Each row is a point on a landscape with many peaks, with its height.
A climber steps from a point to whichever of its 4 nearest points has the largest rise for the distance, and stops where none of them is higher. Distance is the straight distance between rows; heights are no part of it.
tonu (h 445): [ 0.20  0.27  0.43 -0.51 -1.75 -3.16  0.28  0.27 -1.83  5.12 -1.55  2.66
  4.65 -0.22  1.34 -0.65 -3.60  4.47  2.78  1.39 -1.81  2.28  0.51  2.24]
Gilal (h 349): [ 1.31 -1.34 -2.39  0.11 -4.82 -5.01 -1.12  0.60 -3.17  7.09  0.22  2.48
  3.85  0.55  2.10  0.10 -2.55  2.69  2.11  4.84 -3.01  3.01 -2.65  3.13]
Keb (h 354): [ 3.87  1.00  0.77  4.90 -1.15  5.26  1.81 -3.32 -0.64 -4.30  0.50  2.26
 -2.23 -0.02  1.45  0.57 -1.31 -3.24 -2.67 -0.33  0.38  0.45  0.23  0.56]
koz (h 253): [-2.31  2.70  3.74 -0.68  1.00 -1.33  4.84 -2.81 -2.66 -2.13 -1.93 -6.11
 -3.37 -2.69 -1.72  0.91  0.65  0.92 -4.03  1.06  1.95  2.68  0.60 -0.21]
Ret (h 638): [-1.25  1.00  3.10 -1.02  0.58  4.13 -1.24  1.15  3.24 -0.92 -2.11 -2.41
 -3.63  1.15 -1.65  0.04  1.36 -2.20 -2.62 -3.74  0.34 -0.67  3.51 -1.65]
Bisit (h 158): [ 4.32  1.91  2.34  4.86 -1.93  1.53  6.76 -3.50 -0.15 -2.84 -0.01 -0.97
 -1.20 -1.19  3.74  1.47  0.02 -1.91 -0.23 -0.57 -1.53 -1.09  2.66 -1.74]
Kez (h 402): [ 0.79 -3.54 -3.75 -2.47 -4.52 -6.59 -2.57  0.18 -2.42  4.70 -0.31  3.39
  3.20  2.13  2.86 -1.67  1.42  2.20  2.37  1.19  0.03 -0.24 -1.36  2.48]
Tinez (h 455): [ 1.46 -0.01  3.20  1.71  0.06 -1.67 -1.06  0.68 -4.35  4.53  4.35  1.52
  5.00 -0.71  2.04  2.09 -4.16  4.88  1.45  3.08 -3.34  3.62 -0.10  2.38]
Veger (h 296): [-1.13 -1.26 -1.49  2.97  1.49 -1.49  2.23  2.36 -2.92 -5.92 -0.41 -2.61
 -1.69 -3.45 -0.54 -0.75  2.00  0.65 -2.37  0.84  2.83 -0.73 -1.15 -2.61]
kofip (h 290): [-5.38  0.50 -3.91 -2.34 -1.22 -1.70  3.32  1.82  1.54  2.28 -3.15  3.13
 -1.34  3.86 -5.92  2.27 -1.21 -2.19 -1.37 -2.97  2.66 -1.31  1.30  0.69]
sasik (h 512): [ 3.74  0.94 -0.57  2.30 -2.90  7.83  1.44 -7.38 -0.88 -2.56 -3.87  3.09
 -2.37  3.23  1.30  0.76 -3.33 -0.62 -1.22 -0.78  2.34  1.29  1.41  3.42]
dasup (h 293): [-3.13 -1.22  2.67 -2.26  0.65 -0.67 -2.83 -0.24  3.55  3.57 -2.06  1.04
 -1.95  2.13 -2.23  0.21 -0.15 -1.63  1.15 -4.74  0.59 -2.74  1.47 -0.76]
Suda (h 388): [ 1.34 -3.65 -3.20 -0.61  0.92 -4.43 -4.11  1.79 -0.60  4.15  1.95  2.64
  1.87 -0.56  0.92 -1.58  0.29  1.37  2.39  2.65 -3.72  0.27 -1.18  2.06]
kuluk (h 297): [-2.23 -1.58 -2.80 -2.61  0.59 -4.64 -2.82  2.89 -0.09  0.11  1.05  0.02
 -0.02 -1.77 -0.32 -0.92  0.33  0.94 -0.37  0.50  0.24 -0.31 -1.33 -1.27]
tirer (h 489): [ 1.02  0.44  0.93  1.82  1.88 -1.47 -1.22 -1.98 -1.34  1.01  3.33  1.26
  1.76 -2.79  4.01  1.26 -0.86  2.57  0.43  0.51 -2.31  2.30 -0.78  2.92]
bog (h 382): [ 1.94 -1.52 -5.49  2.44  0.71 -1.26  1.37  2.30 -1.60 -1.72  2.94  2.53
  2.91 -3.01 -0.81 -2.18  1.03 -1.91 -0.68  3.23 -2.89  3.42 -1.51  1.31]
lakoz (h 128): [-0.06 -2.66 -0.29 -4.23 -4.24 -4.66 -3.39  1.40  2.18  3.40 -1.09  0.64
 -0.10  1.98  0.34 -1.44  2.79  0.35 -0.10 -1.87  1.99 -2.62 -0.66 -3.94]
zubos (h 523): [ 1.41 -0.46  0.44  0.74  0.59  0.96 -1.22  1.10  0.44 -1.19  1.10  3.01
  1.36 -1.42  1.38 -0.87 -0.78 -0.04  0.69  0.54 -2.47  0.74 -0.52  1.14]
Fefil (h 417): [ 1.43 -0.12 -2.32  0.63  0.39  5.13  1.10 -1.79  0.72 -4.48 -1.08 -0.80
 -2.63  2.25 -1.43  0.95  0.46 -1.04 -3.13 -2.85  2.63  0.23  1.50 -1.71]
goba (h 118): [ 0.60 -2.42  1.32 -0.93 -3.53 -4.67 -3.50 -2.15  0.04  6.09 -1.37  2.94
  0.24 -0.64  0.78 -0.21  3.09  1.37  2.00 -0.93 -0.66 -0.89  1.55 -1.58]
Feket (h 333): [ 1.02 -0.72 -1.16  0.00 -2.17 -2.57  0.50  2.94 -4.16  3.63  0.88  2.42
  5.64 -0.40  0.22  0.30 -2.38  3.38  1.18  0.47 -4.79  3.65 -2.55  5.31]
sobi (h 557): [ 0.58 -0.46 -1.55  0.21 -2.00  0.66 -0.64 -1.56 -3.33 -1.49 -0.48  6.60
  1.19  1.61  0.62 -1.40 -4.45  0.88  1.55 -0.72 -3.22  3.41 -0.93  4.90]
nin (h 449): [-5.95  1.71  3.39 -1.14  2.95 -1.27 -1.40  2.53 -0.41  0.99 -0.28 -7.83
 -1.48  0.26 -2.36  0.20  1.58  3.50 -1.09 -1.27  2.56 -2.01  0.24 -0.30]
Vebe (h 397): [ 3.12  0.09  3.69  0.03  2.01  3.84 -0.60 -1.75  0.58 -2.92  2.90  0.22
 -0.39 -0.04  1.78  0.90  1.28 -2.21 -1.16 -2.45 -2.51 -0.16  2.39 -0.02]
Ragad (h 368): [ 1.85  0.32  2.05 -0.57  0.48 -1.34 -2.45  0.68 -0.36  5.59  2.00  2.58
  3.46 -3.06  3.44  0.58  0.28  3.82  2.57  2.94 -3.62  0.72 -0.48  1.57]
tak (h 288): [-0.93 -1.22  4.98 -2.93  2.17  0.90 -2.91  1.70  4.20  3.43 -0.38 -2.51
 -2.06 -1.50 -0.70  1.13  2.90 -1.92  0.98 -1.71  0.50  0.16  1.47 -4.75]
mes (h 532): [-1.65  5.05  1.30 -0.79 -1.62  2.04  1.43  1.96 -3.23  0.52 -2.03  2.15
  3.60  0.30  2.07  0.51 -3.47  4.26  3.31  1.26 -2.06  5.67 -0.89  2.96]
ferab (h 373): [-5.24  0.43  2.30 -1.40  2.47 -0.70 -0.14  0.34 -0.70  1.95  0.77 -6.42
 -2.61 -0.77 -2.07 -0.14  2.12  3.63  0.00  0.77  4.58  0.11 -1.37  0.39]
vagok (h 362): [ 0.98  1.77 -1.52 -0.41 -2.78  4.42  0.26 -1.81  1.78 -2.55 -3.31  2.70
 -2.15  5.76 -0.65  0.74 -3.71 -2.40  1.66 -2.59  1.65 -0.04  0.78  2.28]
nok (h 54): [-2.28 -3.29  2.76 -2.79 -2.01 -3.99 -4.79  3.54  0.64  4.73 -0.98 -3.48
  1.53 -0.65  0.99 -1.57  2.46  2.22  3.51  1.07  4.98 -1.91 -2.71 -3.90]
Tavo (h 543): [ 1.30  0.99 -0.18  1.05  1.52  3.21  1.29 -2.19  0.88 -4.45 -0.31  1.78
 -1.49  0.76  1.94  1.46  0.52 -3.30 -2.37 -2.15  1.20  0.28  1.37 -0.28]
fibit (h 300): [ 2.39 -0.73 -3.64  1.02  1.82 -0.31 -0.38  0.37 -1.39  1.35  6.65  0.61
  3.78 -2.57  3.51 -2.38  1.29 -0.85  1.35  4.02  0.03 -1.78 -4.24 -1.90]
pev (h 378): [-3.38  1.60  3.52  1.80 -0.57  2.91  6.76 -1.35 -0.77 -3.10 -2.27 -7.28
 -2.52 -0.25  0.37  1.22  0.92 -0.32 -4.97  0.54  3.53  0.77  1.23 -0.62]
Nivil (h 169): [-2.84 -4.53  0.82 -2.78  0.34 -4.07 -4.02  2.60  0.47  2.99  2.67 -2.00
  0.50 -1.69  1.58 -1.93  2.72  1.63  3.46  1.19  2.03 -4.20 -1.37 -4.45]
ror (h 376): [-2.28  1.43 -0.72  2.09  0.57  5.71  1.32 -2.93  3.68 -1.07 -2.34  0.27
 -2.74  3.40 -1.50  0.34 -1.54 -2.49 -1.80 -2.64  4.57 -1.11  2.53 -3.42]
nanes (h 605): [-0.54 -2.57  2.58 -1.96  0.85 -0.11 -2.47  1.21  2.74  2.79 -0.39 -3.31
  1.46  0.21  1.18 -1.34  4.46 -1.72  0.61 -0.32  1.03 -0.23  1.03 -3.55]
dov (h 448): [ 0.22  1.30  3.28  0.13  2.29  0.64 -1.25  0.69  0.40 -2.94  2.04 -2.80
  1.10 -2.26  0.77  0.31  2.62 -2.12 -0.15  0.84 -1.23 -0.17 -0.93 -3.16]
Vad (h 281): [-4.15  0.20  1.49 -1.60  0.68 -2.18  4.16 -2.22 -0.66  0.93 -1.61 -4.63
 -6.44  0.17 -4.22  1.08  0.72  4.16 -3.03  1.78  5.66  2.12  1.87  4.16]
vopu (h 581): [-5.35  1.57 -1.30 -1.01  0.29 -0.32  0.72  2.15  1.23  0.20 -1.59 -6.41
 -3.52  2.02 -4.93  0.97 -1.70  0.70 -2.80 -1.62  3.34 -0.04  0.91  1.68]
Zutuv (h 424): [ 2.01 -0.51 -2.68  0.62  0.11  1.98  1.04  1.52 -1.75 -4.74 -0.66  2.30
 -1.82 -0.23  0.24 -1.80 -2.15 -2.42 -0.13  0.11 -3.24  0.94  1.32  0.37]
kedil (h 419): [ 1.43  0.58  2.75  1.81  2.13  2.90 -0.73 -3.27  1.04  0.25 -0.55  3.54
 -1.34  0.49  2.29 -0.49 -1.66 -0.21  1.23 -1.38 -0.87 -0.42  2.83  2.26]
giv (h 177): [-0.51 -0.32 -1.17 -1.88 -0.95 -0.14 -1.10  2.16  2.50  2.24 -0.67  1.51
 -1.01  2.23 -1.72 -0.14  1.18  1.13  1.49 -2.84 -1.50 -2.24  0.14 -0.80]
Muzuv (h 319): [ 4.55 -0.27 -5.49  3.62 -1.36 -3.10 -0.26  2.60 -1.61  3.47  2.21  2.66
  4.52 -2.43  3.75 -1.32  2.07  2.28  3.07  2.98 -2.07  0.32 -1.77  2.23]
tubod (h 151): [ 2.21  0.28  2.77 -3.10 -0.47 -0.79 -2.73 -0.38 -0.39  4.82 -1.95  3.48
 -0.56  0.15 -0.21  0.84 -1.69  2.18  3.82 -1.26 -2.13  1.95  1.61  1.22]
gabaz (h 261): [-3.40  1.55 -0.48 -3.77 -0.65 -0.40 -0.34  0.27  3.52  1.27 -4.06  0.44
 -0.23  3.36 -4.52  2.25 -1.17 -4.23 -1.85 -3.20  1.80 -2.38  1.23 -0.31]
suroz (h 320): [-5.81  2.27  1.41 -1.43  2.13 -2.04 -1.28 -2.44 -0.40  0.27  1.49 -5.93
 -5.16 -0.21 -2.74 -0.95  1.22  4.81  0.04  2.46  5.52  1.80  2.13  1.35]
Bes (h 286): [ 0.34 -1.71 -0.61 -2.69 -4.54 -6.52 -3.87 -1.66 -0.10  4.38 -2.70  3.49
  2.06  1.36  1.27 -0.40  0.07  2.56  1.41 -2.06 -1.94 -1.90  0.02 -0.51]
Sulit (h 526): [-3.67  0.23  5.63  1.40  1.36  4.63  5.19 -0.11 -1.40 -0.84 -2.32 -7.97
 -2.15  0.88 -0.96  2.94  1.47 -0.26 -3.53 -0.83  3.13  0.20  0.91 -3.27]
neto (h 540): [-3.03  0.78  1.86 -1.36 -1.17  3.00  1.68 -0.32  0.49 -2.06 -0.83 -3.28
 -1.01  0.74 -3.91  1.52  0.28 -1.38 -2.21 -3.32  3.32  0.60  0.78 -1.04]
kuvo (h 272): [ 3.68  1.57  2.12  2.61 -0.26 -0.97  6.34 -2.90 -1.57 -5.09  1.45 -3.10
  0.52 -1.89  3.35  0.09  2.43 -2.64 -0.83  0.38 -2.67 -3.75 -2.41 -1.62]
Folu (h 552): [ 4.61  1.78  4.20  3.81  1.92  1.95  0.96 -2.66  0.04 -3.44 -0.50  2.50
 -0.56  0.48  3.49  0.00 -1.46  0.48 -1.12  1.40 -0.54  2.91  1.65 -0.23]
Gepo (h 314): [-3.66  0.65 -5.21 -0.57 -0.41  0.11  2.12  2.70  0.77 -0.70 -0.12 -0.36
 -2.36  3.52 -5.57 -0.03 -2.64 -1.25 -3.06  0.50  1.30  0.37 -0.55  2.55]
rulu (h 463): [-0.94  0.65 -2.49 -0.10  2.95 -0.47  0.82  2.18 -0.40 -1.46  4.76 -2.51
  2.31 -0.22 -1.83 -1.11 -0.21 -0.28 -0.36  2.24 -1.26 -3.27 -1.93 -1.53]
Bozit (h 321): [ 2.66  0.94 -3.91  3.44 -1.96  3.40  2.21 -4.02 -2.40 -4.00  0.11  3.39
 -1.28 -0.04 -0.81 -0.05 -0.78 -1.80 -1.50  1.03 -2.85  1.56  0.34  1.85]
Tete (h 466): [-2.89  1.38 -3.01  0.18 -0.47  3.15  3.03 -0.57  3.65 -2.45 -6.92 -1.13
 -4.30  3.03 -5.30  2.03 -2.03 -2.98 -1.22 -1.51  6.27 -0.67  1.12  1.18]
Fola (h 387): [-0.08  1.51  2.23  1.17  1.65  1.98  4.02 -1.58 -0.99 -4.29  0.65 -4.28
  0.06  0.59  3.09 -0.35  1.26 -1.13 -2.91  0.88  0.16 -0.73 -1.16 -2.55]
Kepus (h 513): [-4.19  1.13 -1.39  1.19 -1.12  1.00  3.07 -0.28  1.31 -0.81 -2.93 -4.20
 -2.76  2.85 -6.28  2.39 -3.89 -1.12 -3.32 -0.67  5.65  0.05  0.94  1.46]
lide (h 341): [ 1.39 -0.85 -6.21  0.87 -0.33 -0.70  1.32  2.00 -1.95 -3.92  3.67 -0.41
  0.76 -4.27  0.65 -0.55  1.18 -0.37 -0.78  4.06 -3.31 -0.33 -4.51  0.04]
zupes (h 273): [ 4.63  1.84 -0.85  3.65  0.09  1.49  1.56 -2.13 -1.45 -2.80  4.00  1.57
  1.31 -0.63  3.21 -0.37 -1.05  0.63 -0.84 -0.50 -3.63  1.49  1.27  0.97]
nifo (h 361): [-0.82  0.63 -0.53  0.20 -3.83 -3.61  0.38  0.82 -2.91  4.36 -2.56  5.52
  4.19  0.69  0.84 -0.91 -3.35  4.24  0.42  2.83 -3.32  2.80 -1.66  3.38]
kelub (h 198): [ 4.90  1.63  1.50  3.39 -2.04  1.96  5.67 -3.08 -1.99 -3.90  1.25  0.25
 -0.58 -2.01  1.90  1.84 -0.29  0.27 -1.58 -0.32 -4.17  1.59  1.58  1.94]
Zokul (h 265): [-1.06  0.48 -0.46 -1.97  3.91 -1.53 -1.75  2.73 -0.88  1.55  3.01 -1.87
  2.94 -3.27  2.54 -1.78  2.03  1.44  3.40  1.89  3.13 -1.80 -1.90 -3.48]
rezez (h 391): [ 5.08  2.81  2.39 -0.01  1.60 -2.93  1.40 -0.60 -1.85  0.19  5.72 -0.15
  3.76 -2.09  3.89 -1.51  0.10  0.23  1.75  3.79 -3.47  1.77 -1.86 -0.84]
gen (h 447): [ 0.75 -0.25 -3.59  1.70  0.39 -0.09 -1.69 -0.24  1.08 -0.11  1.45  3.20
  2.66  0.07  0.10  0.46 -1.57 -0.11  0.67  1.85 -3.98  2.09 -3.00  2.01]
fumig (h 311): [-5.16 -1.95  0.88 -3.00  1.68 -2.27 -1.23  3.76  0.14  4.25 -1.11 -3.48
 -0.76 -0.19 -3.92  0.50  1.51  1.57 -0.25  0.36  2.93  0.02 -2.13 -0.55]
Por (h 338): [ 2.23 -2.53  2.74  0.31  0.08 -1.34 -2.44  0.23  1.57  4.56  0.56  1.42
  0.94 -1.05 -0.22  0.05  1.33  0.48  2.41 -1.41 -3.36 -0.62  1.19  1.75]
rok (h 486): [ 2.50  2.16 -0.08  3.50  0.43  2.64  2.50 -5.61 -4.17 -3.26 -1.50  3.97
 -0.65  0.75  2.04  0.73 -3.71  1.25  1.51  0.04 -1.38  3.50 -0.62  2.97]
meb (h 356): [ 1.68 -0.23  3.94  0.83  2.86  0.16 -1.96  2.18  1.90  2.57  2.50 -3.71
  1.65 -1.42  2.09 -2.12  3.19 -0.58  2.96  0.92  2.48 -0.09 -2.97 -4.85]
fenuz (h 636): [ 4.28  1.41  2.23  1.19  4.07  1.57  1.64 -0.75 -1.23 -2.06  2.07 -3.02
  2.17 -1.35  3.71  1.24  4.07 -0.21  2.58  1.45 -0.85 -2.59  2.72 -3.84]
sote (h 400): [ 1.17  1.75 -3.59  1.04 -0.31  3.94  0.11 -3.14 -0.26 -2.63 -1.87  3.45
 -1.53  2.72 -1.40 -2.27 -2.70 -1.69  0.91 -0.84  0.62  0.74  0.54  3.23]
Tena (h 24): [ 0.99 -1.85  1.33 -3.90 -3.59 -2.31 -1.06 -2.96  3.64  3.10 -2.82  5.66
 -0.52  1.57 -0.15 -0.22  1.52 -2.91  0.40 -2.16 -2.01 -2.09  3.44 -1.82]
nov (h 336): [ 1.28 -2.01 -4.22 -2.03 -2.24 -3.41 -2.22 -0.81  1.45  3.37 -1.61  4.53
  0.57  1.53 -1.14 -0.69 -0.92 -0.40  2.51  1.29 -3.67  0.37  0.45  1.95]
muf (h 289): [ 0.40 -1.70 -1.93 -1.10  0.82 -5.57 -2.94  2.35  0.57  4.68  2.26 -1.70
  3.05 -2.17  0.99 -3.11  1.23  0.49  2.12  0.07 -0.30 -3.50 -2.66 -2.33]
mas (h 518): [ 1.49  0.97  1.83  2.28 -1.22  1.15  2.14 -0.79 -4.10 -0.41  1.60  4.41
  0.74 -0.86  1.02  0.12 -2.29  2.57 -0.51  1.64 -3.24  4.32  1.28  3.42]
rovup (h 335): [-2.82  0.51  1.27 -3.41  1.60 -1.21 -3.43  3.24  1.25 -0.49 -0.56 -5.28
  0.27  0.43 -0.48  0.04  1.92  1.06 -1.83  0.42  4.01 -1.20 -0.78 -2.20]
saz (h 435): [-2.14  1.81  1.72  2.07  0.70  4.87  4.66 -0.96  2.02 -3.15 -1.77 -3.24
 -1.96  2.85 -0.58  0.75 -1.83 -3.17 -5.55 -2.64  5.12 -0.26  1.00 -1.15]
kod (h 379): [ 0.31 -1.66 -0.30  0.20  0.31 -2.82 -2.45  1.60  0.02  1.35  3.32 -0.15
  2.03 -1.90  3.42 -3.22 -0.07 -0.28  1.29 -0.89 -1.19 -2.37  0.42  0.48]
ged (h 442): [ 0.25 -0.66 -1.67  2.19  0.42  3.57  1.28  1.25  1.31 -2.35 -2.59 -1.13
 -3.55  0.57 -3.37  2.02 -0.89 -3.34 -3.13 -2.24  1.37 -1.44  0.58  0.45]
Voke (h 471): [ 1.57 -0.80 -0.88 -0.33  0.52 -0.47 -1.77 -0.07  1.00 -0.07  2.30  2.33
  1.79  0.16  1.18  0.01 -0.30 -1.12  1.30  0.17 -3.77  0.97 -0.17  1.91]
Rer (h 337): [-0.45 -2.84 -4.61 -1.39 -1.99 -4.41 -1.86  2.87  1.43  1.10  0.71  4.01
  0.68 -0.75 -0.75 -0.05  1.46 -0.34 -0.62 -0.24 -1.24 -2.23 -1.55  2.12]
pila (h 339): [ 4.11 -0.06 -2.37  2.78 -1.68  2.48  1.22 -3.32 -2.56 -5.81  0.23  2.36
 -0.06 -0.91  0.85 -0.48 -2.82  0.00  0.56  2.68 -5.06  1.39 -0.18  2.91]
nul (h 374): [-1.15  2.79  1.29 -1.29  0.89  4.65 -1.65 -1.79  0.14 -1.76 -2.07  5.03
 -2.29  3.62 -1.19 -0.02 -2.69 -0.64  1.62 -3.25  1.67  0.46  2.72  0.89]
Sovi (h 267): [-0.75  3.12 -0.71  1.95  0.32 -2.61  5.58  1.86 -2.21 -6.15  2.49 -3.63
  0.41 -3.69  1.34 -0.33  1.39  0.04 -0.80  6.87  2.03 -0.47 -5.18 -1.39]
Lubur (h 508): [ 3.79 -3.56 -1.56 -0.24 -4.48 -5.66 -3.08  0.74 -1.86  6.51  0.28  2.74
  3.07  0.45  3.16 -2.48 -0.44  2.50  1.25  0.52 -2.02 -0.68 -1.24 -0.54]
mepuz (h 360): [-0.38  0.62  2.54  3.40 -0.39  5.85  3.58 -1.44 -1.46 -2.78 -0.59 -3.77
 -2.70  0.99  2.15  1.34  2.04 -1.84 -3.18 -2.19  1.55  0.01  1.74 -2.54]
Binu (h 340): [-3.32 -1.20 -3.56 -0.74  0.54 -1.82 -1.42  3.17  0.47 -0.76 -0.47 -0.50
 -0.71 -0.08 -4.15 -0.55 -0.73 -2.36 -2.38 -0.37  2.09 -2.16 -0.89  1.70]
nomup (h 312): [-3.74 -2.72  3.48 -2.59  3.91  0.37 -3.07  0.64  3.25  2.80 -0.87 -3.91
 -0.70 -3.45  0.52  1.14  3.30 -2.22  0.73 -0.88  2.00 -1.98 -0.44 -5.52]
ziv (h 528): [ 2.38 -0.24  0.41  2.94  2.97 -0.20  0.81  1.48 -0.58 -2.55  2.17 -4.82
  1.39 -2.90  1.45 -1.81  2.13 -0.29  1.36  4.47 -1.69 -2.85 -2.10 -2.68]
vidop (h 284): [-2.71 -3.47 -0.74 -4.99 -2.58  1.22 -1.92 -3.13  2.95 -0.01 -4.08  4.68
 -0.66  3.36 -2.23  0.65  0.94 -1.71  1.42 -4.07  0.10 -1.14  3.54  0.17]
Teto (h 310): [-0.74 -0.81 -7.01 -0.21  0.71 -1.24  1.38  3.83  0.86 -3.58 -1.65  0.14
 -1.61  0.50 -4.66 -1.80 -0.25 -1.08 -3.25 -0.33  1.01  0.41 -1.33  1.87]
lutu (h 399): [ 0.52  1.46 -3.86  0.45 -1.56  2.58 -0.37 -0.64  1.50 -2.43 -1.83  1.67
 -3.77  1.93 -3.23 -0.14 -0.81 -2.92 -1.41 -1.32  0.06  0.50 -0.89  2.77]
Bizul (h 406): [-3.91  0.10 -1.04  0.82  1.63 -1.73 -1.29  2.94 -2.56 -1.28  3.47 -4.09
  4.17 -1.05 -0.07 -2.77  2.08  1.46  0.19  3.53  1.08 -2.39 -4.21 -0.04]
taka (h 221): [ 1.44 -0.35  3.83 -1.73  3.36  0.51 -2.66  1.56  1.63  2.83  0.57 -0.84
  2.06 -5.41  0.87  2.15  3.33  1.60  4.05  0.14 -0.40 -0.10  0.40 -3.06]
nevub (h 271): [-2.27 -2.97 -3.46 -3.82 -3.87 -5.05 -1.34  0.22  1.21  0.06 -3.09  2.08
 -0.59  1.59 -0.36  0.10  2.38 -3.30 -0.22 -2.37  1.41 -3.52 -0.90 -1.67]
Bak (h 645): [ 3.02  4.36  0.40  0.24 -1.37  2.33  0.59 -1.79 -1.61 -0.78 -2.33  4.32
  0.11  1.77 -0.12  0.54 -4.16  3.66  0.35  0.10 -1.09  5.03  0.68  3.79]
Vov (h 236): [ 2.86 -0.87  1.83 -0.73  2.84  0.59 -4.24 -1.49  0.09  2.51  1.76 -0.48
  0.49 -2.77  1.87  1.92  1.86  1.23  1.46  0.15 -1.90 -0.42  0.90 -0.06]
vit (h 389): [-0.33  0.32 -0.52  0.32  2.51 -0.84 -0.13  1.38  0.71 -3.22 -0.01 -1.19
 -3.32  1.73 -3.96  1.06 -1.09 -2.48 -0.15 -2.61  0.87  0.31 -0.85  0.17]
vogub (h 353): [ 3.21 -0.14 -2.09  2.36  1.00  0.21  2.21  1.09 -0.38 -4.37  0.93 -0.55
 -1.30 -2.42  0.92 -0.96  0.40 -0.75 -1.37  0.06 -1.09  0.50 -0.52 -0.31]
nado (h 302): [-3.72 -1.12 -2.24 -2.53  0.33 -3.08 -0.69  4.04  1.36  0.50  2.21 -3.17
 -0.66 -0.23 -1.83 -2.69  2.01  0.60 -1.80  1.45  1.12 -1.93 -1.70 -0.21]
nabe (h 504): [ 1.97  0.91  4.65  2.02  3.67  3.05  1.44 -1.11  1.41 -2.19  0.87 -3.33
 -1.19 -0.16  2.01  0.90  2.91 -1.21 -1.27  0.01  1.69  0.32  2.61 -6.28]
nitev (h 256): [-4.43 -2.61 -1.01 -5.33 -2.12 -3.06 -1.58  3.55  2.16  3.02 -0.71 -0.67
 -0.35  2.64 -5.92  2.39 -1.40 -2.51 -1.70 -1.82  2.15 -3.52 -0.52 -0.22]
Kova (h 524): [ 1.26  3.74  1.56  3.11 -2.27  3.50  3.47 -2.03 -1.84 -1.02 -0.94  3.27
 -1.59 -0.53  1.04  3.90 -7.03  1.12 -0.78 -0.13 -1.71  1.56  0.44  3.52]
dur (h 139): [-0.28 -0.86  2.48 -2.20 -2.41 -1.96 -3.36 -3.30  2.07  1.63 -1.35  3.79
  0.73  1.38  0.25  0.51  0.42 -0.11  3.28 -2.10 -2.11 -0.73  1.86  0.47]
bili (h 509): [-0.82 -0.87  0.62  0.43 -1.26  5.17  0.27 -0.25  0.66 -3.43 -1.19 -0.31
 -2.43  1.94  0.53  1.62 -0.89 -3.44 -1.39 -2.22  1.25 -1.14  1.25 -1.29]
Tamab (h 270): [ 1.37  0.81 -2.32  0.40  1.79 -1.12 -2.28  1.65  1.56  0.54  4.37 -2.00
  4.69 -2.67  3.77 -1.79  1.93 -0.97  2.51  6.36  3.57 -0.48 -2.02 -3.34]
nomig (h 470): [-0.95 -1.28  1.97 -1.54  1.82  2.35 -0.87 -2.16  2.71  1.01 -2.57  2.39
 -2.01  2.49 -1.14 -0.28  0.73 -0.12  0.76 -4.85  0.46 -0.42  3.95 -0.59]
lomi (h 491): [ 1.88  0.35  3.32  0.21  4.00  5.19 -0.40  0.85  2.01  0.54  0.17 -0.88
 -1.21 -0.74 -1.40  0.00  2.44 -0.65  1.05 -2.49  0.11 -0.89  2.24 -3.29]
kerud (h 630): [ 1.13  1.47  1.90  1.53 -1.20  0.40 -1.65  0.06 -1.22  0.80  1.36  2.64
  3.89 -1.52  0.66  0.19 -2.96  4.47  1.53 -0.24 -4.48  2.87  0.97  2.78]

Call two points neighbours if one is among the 4 nearest of the other. Go from one point of each pair to the other, from neighbour to neighbour, staying as high as possible. Name the lowest point that can't be avoided.
kerud / Lubur -> Suda
fenuz / nanes -> meb
vopu / Ret -> neto
fenuz / Ret -> lomi
sasik / zubos -> rok
Tavo / vopu -> bili
